Each row is a point on a tangle of strands that fork, close into loops and nearly touch. The rows are in no order.
(in the rows, 128 means zero)
Points whose rows are less than 120 apart are linked; no others are. Some points are linked to none.
(470): [ 99 115 124 126 149 188 111 133 181  99 160 146 158  94 117 132 176 102
  87 127 143 137 111]
(144): [132 112 126 137 154  68 189 150  47 159  90 107 132 162  68 185  95 118
 100  99 145 136 103]
(251): [134 148 155 109 171  86 118 111 159 133 158 186 160 182 112 138 124 152
  79 100  93 124 115]
(826): [ 91 102  72 135 103 116 153 128  76 112  89  90 132 166 144  95 108 131
 110 131 127 117 123]
(1018): [125  82 118 142 116 163  96 149 137  99 132 103 156 109 125  95 156 154
 214 159 151 152 195]
(850): [ 86 106 123 140 143 163  67 112 134  80 112 107 178 108 105 102 102  94
 150 126 119 135 138]
(955): [ 84 106 136  88 152 105 175 116 159 145 120 137 120 155 137 105 100 160
  64 101 122 113 128]
(943): [128 116 127 156  93 140 169 129 161  90 127 190 121 155 143  92 113 149
  71 113 106 101 140]
(160): [149 183 112 123  97 176 102 121 157 135 186 129 116  99 150 130 197  76
 141 122 110 143  89]
(948): [142 166 120 150  81 142 144 121 139 115 106 110 116 144  97 153 146  97
 129  91 121 121 130]
(273): [150 130 133 140 119 168  55 125 101  82 130 109 154  94 139 152 150  92
 110 166 140 175  88]
(235): [143 116 152 137 106 157  96 151  85 130 135 115 117 123 111 168  82 100
 193 163 139 142 144]
(874): [155 198 107 128 122 138 107 119 155 158 133  96  90 102 157 137 193  99
 176 124 129 136 122]
(528): [152  82  90 146  49 179 112 163  82 114 174 105 126 123 161  93 145 167
 161 161 128 128 131]
(68): [129  93  96 153 127 134 151 151 130 123 123 131 125 105 155 101 168 199
 109 159 162 106 157]
(622): [120  74 119 130 109 164 108 132 149  98 115 136 186 149 115 106 180 136
 158 119 143 156 181]
(843): [121 100 115 153  92 209 122 135 158  95 141 131 124  72 125 101 183  66
  99 129 135 155  99]
(415): [ 88 126 110 102 143 176 142 123 218  89 129 138 164  95 153 111 169 123
 115 147 124 163 134]
(680): [164 131 144 121  86 167  94 145 107 136 158  95 109 104 162 168 121 114
 179 167 138 154 124]
(908): [ 98  87 102 148 144 159 124 173  97 105 163 126 139 156 106 144  98 168
 140 156 153  98 146]
(51): [140  97 159 130 118  92 172 117 126 126  70 139 142 146 123 148 118 138
  47  96 132 170 115]
(840): [148 161 133 142 128 156 101 143 111 111 186 152 137 164 113 202 122 115
  98 135 125 137  94]
(72): [141 136 133 132 137 141  76 130 111  94 138 117 172 119 113 176 127 117
  94 133 128 144  87]
(700): [105 136 186  43 177 103 150  77 183 178 128 148 130  83 111 124 169 135
 103  83 135 173  94]
(694): [155 129 171 130 119 105 108 114 107 143 155 163 140 131 170 126  89 131
 134 156  97 131 130]
(483): [125 154 178 140 174  91 145 121 171 145 125 180 108 170  89 160  88 124
  80 103 119 139 143]
(620): [ 92  99  97 137 183 146 138 161 112 152 162 127 111 134 111 146 123 153
 129 146 165  99 139]
(806): [141 150 100 153 122 143 107 125 141 167 128 104  88  97 158  99 176 109
 188 152 145 137 149]
(537): [122 121 135 148 176  65 177 122 171 115  54 129  99 147 116 108 108 165
  87 117 153 118 184]
(734): [164 103 111 137 101 182  50 132  90  90 130  83 135  91 115 123 178  47
 143 147 149 185  96]
(195): [135 179 136 105 165 113 120 103 180 107 102 141 152 147 140 163 145 133
 101 126 133 170 126]
(355): [123 144 120 172 122 124 151 105 162 108 124 168 110 103 151  83 128 122
  67 133 119 104 121]
(867): [166 118 175 154  97  74 154 126  88 137 121 169 121 147 106 125  54 115
 120 108  87  85 134]
(288): [136  88  86 150  80 133 148 142  57 150 121 112 104 165 153 122 132 125
 129 145 148 148 121]
(960): [162 128  82 160 109 177 101 178  89  94 162 108 118 129  77 166 181 150
 161 144 168 107 138]
(915): [138 171 155  93 182  82  93  98 164 122 100 123 175 112 120 158 144 148
 117 108 126 147 108]
(588): [112 144 138 123 121 131 148 105 115 161 113  99  99 119  97 144 126  70
 120  83 129 122 107]
(408): [142 116  91  96 108 160  81 151  48 131 153  47 130 136 115 156 139  69
 166 119 131 140  72]
(800): [ 97 115 172  71 172  96 159  84 164 175 130 160 131 123 122  98 133 140
  81  73 110 131 112]
(292): [136 151 148 124 152  95 104 153 116 105 132 106 150 101 115 166  53 165
 156 139 120  71 115]
(577): [136  82 126 127  82 139 162 117 122 101  92 119 160 135 130 134 134 147
  72 111 137 161 116]
(414): [164 103 194 105 149  62 156 129 120 168 122 156 122  98 142 136  78 182
  96 124 115 107 110]
(450): [105 168 159 109 187 130 156 127 154 194 140 129  68 119 130 165 102 127
 123 128 145 120 137]
(939): [174  98 182 122 124  51 154 135  97 149 115 144 153 118 104 137  88 162
 121  93 100  80 121]
(746): [166 103 128 139  47 155 138 142 103 117 157 147 135 141 191 114 136 176
 145 170 120 140 142]
(90): [127 138 156 103 153 101 124 110 205  88 151 200 171 168 151 110 125 145
  81 121  89 143 141]
(331): [103  77 103 145  73 216 148 150 141 103 123 114 114 126 110 133 167  98
 104 113 160 152 125]
(647): [107 125 160  69 144  85 125  58 167 157  79 151 142 139 150  69 129  88
 154 100 109 171 153]
(561): [117 137 117 112 138 153  93 137 145 149 204 146 140 136 171 111 151 148
 179 152 116 121 143]
(719): [129  94 126 150  88 137 144 114 174  82  99 174 166 135 127  64 172 126
 137 123 114 144 179]
(992): [130 178  93 134 169  96 135 142  74 155 134 112 113 162 107 168 112 130
 145 136 136 108 109]
(877): [125 111 139 107 146 128  93 103 123 193 149 129 119  69 162  67 167 113
 183 148 133 144 130]
(75): [180 140 162 166  95  81 106 125 101 109 132 172 140 145 141 118  85 149
 142 154  83  96 141]
(169): [123 181 104 138 152 111 129 129  91 134 158 128 126 176  87 184 128 101
  94 101 115 105  75]
(456): [160 122 106 149 124 148 140 174  64 133 150 106 110 146  85 204 157 132
 121 130 168 116  98]
(721): [133 136 164 147 125  88 156 110  70 160 118 134 112 115  79 141  95  72
 122  92 102  96 101]
(729): [119 139  89 150 167  42 194 146  40 142  98 129 121 202  84 146  94 125
  92 112 123 110 103]
(424): [115 121 126 136 169  88 175 109 183 144  76 142 110 105 151  71 159 143
 116 125 143 121 174]
(226): [153 124 183 111 153  77 124 127 152 130 132 162 123 119 169 138  74 188
  91 165 117 141 133]
(643): [132  96 117 141 141 120 168 122 159 136  90 143 128  89 171  86 186 169
  93 149 164 139 150]
(22): [ 90  99  98 116 127 120 163 135 114 138 113 110 126 152 149 104  94 151
  96 113 117  87 129]
(110): [136 131 128 183 102 106 172 147 120  83 129 179  93 156 102 101  72 163
  89 127 109  57 150]
(644): [114 167 134 173 165 125 143 134 144 120 101 160  91 181  80 175  81 124
 104 131 146 129 164]
(321): [110 108 116 114 124 160 108 149 144 141 155  93 139 129 142 106 123 151
 199 132 129 108 171]
(311): [112 166  93 181 126 141 131 162 118 118 149 130  72 128 125 102  59 128
 174 167 116  58 148]
(478): [122 145 102 184  96 126 170 155 126 120 134 150  77 142 112  93  94 151
 138 128 113  43 153]
(377): [109 122 136 109 150 145 131 128 212  92 164 177 180 131 154  96 151 156
 119 138 107 140 151]
(428): [ 98 114 133 100 122 157  95  99 163 136 124  91 140  55 159  71 153  85
 161 139 117 151 111]
(210): [145 106 108 141 101 173 110 180 101  92 180 111 142 144  93 160 143 187
 183 154 155 102 156]
(385): [148  77  93 151  79 164 139 153 108 112 115  93 125  87 148 109 181 173
 142 157 165 124 134]
(631): [136 169 131 113 115 140  93 109 148 160 192 166 143 137 167 117 171 104
 152 117  88 131 112]
(80): [103 152 143  45 184 134 133  89 165 174 129 110 115  71 153 140 171 126
 127 127 157 175 107]
(11): [ 93 136 129 101 107 142  81 100 157 106 100 100 162 140 123  94 103  84
 190 105  97 137 146]
(651): [122 108 167 116 136  76 188 129 101 144  80 126 127 179  86 174  77 128
  48  83 124 158 110]
(542): [160 178 118 156 108 125 129 120 168  88 103 148 133 142 107 149 158 139
 113 111 128 130 148]
(607): [122 139 161 124 151 124 143  98 174 140 116 155 110  69 155 116 130 107
  80 131 125 146 106]
(793): [129  66 121 142  53 181 160 146 127  78 120 143 146 143 127 128 142 149
  85 130 142 152 132]
(104): [159  90  93  88 100 166  63 139  64 122 146  47 136 114 147 135 182  71
 152 146 146 181  82]
(832): [118 163 120 121 152  70 152 104 101 156 146 149 132 195 118 142 128 126
  67  86 108 104  92]
(286): [117 133 167  91 103 108 122  97 189 110  83 128 169 122 155  95 113 101
 167 116  97 157 167]
(35): [146 189  85 153 121 109 104 138  87 138 121 102 110 165  93 150 121 108
 200 123 118  99 134]
(810): [ 84 156 142  50 138 113 127  62 177 158 115 149 130 109 180  58 136  86
 160 126  91 173 124]
(691): [137 164 157  89 185  68 111 116 131 144 106  95 148  90 113 157  87 166
 136 108 109 100 110]
(275): [119 147  97 148 126 130 109 159 108 148 155  96  96 114 148 114  85 142
 208 160 115  73 146]
(660): [120 139 117 168 161  88 143 124 128 114  61 131 113 153  93 133  89 128
 118 125 148 114 172]
(586): [114 132 123 148  97 177  59 140 111  68 136  98 138 108 110 123  86 108
 185 162 132 130 142]
(736): [106 180 152  77 192 104 152  88 152 186  95 117  74  98 155 151 121 128
 105 133 159 166 119]
(336): [100 121 150 117 159 153 152 154 167 156 149 133  93 140 132 168  89 167
 139 131 149 110 159]
(381): [113 140 158 130 128 169 106 114 162 146 133 121 103  47 137 116 124  79
 138 129 122 126 109]
(1007): [132 121  87 144 106 141  89 156  53 130 132  69 121 147  80 125 131  84
 209 122 127 101 115]
(153): [136 126  96 100 137  77 122 123  76 167 133  97 149 133 165  91 149 168
 154 121 110  89 105]
(114): [159 106  99 140 101 151 136 149  60 144 127  98  96 152 131 187 151 121
 119 142 168 161 110]

A fork is a point with three links, a tip a point with one. Leave the first point through the second and follow the links. Name the first fork or tip that comes.
(408), (104) => (169)
(607), (355) => (321)
(721), (588) => (292)
(810), (647) => (680)
(292), (691) => (867)

How many points has the smallest loop of links through each point below? Write - if it is on no loop.
(355) => 16
(336) => 16
(647) => -
(72) => 10
(694) => 6

A tip is a point with one link. Name the tips that can be reached along the links from each point below, in the order of the rows.
(588) => (292)
(528) => (746), (729)
(160) => (719)
(11) => (680), (810)

Name the points in between on the shortest way along the links from the first point to the second, in order.
(843), (408) => (470), (415), (377), (90), (251), (832), (169), (992), (35), (1007)
(528), (90) => (385), (68), (643), (424), (537), (660), (644), (483), (251)
(414), (542) => (939), (867), (721), (588), (948)
(288), (736) => (826), (22), (955), (800), (700), (80)
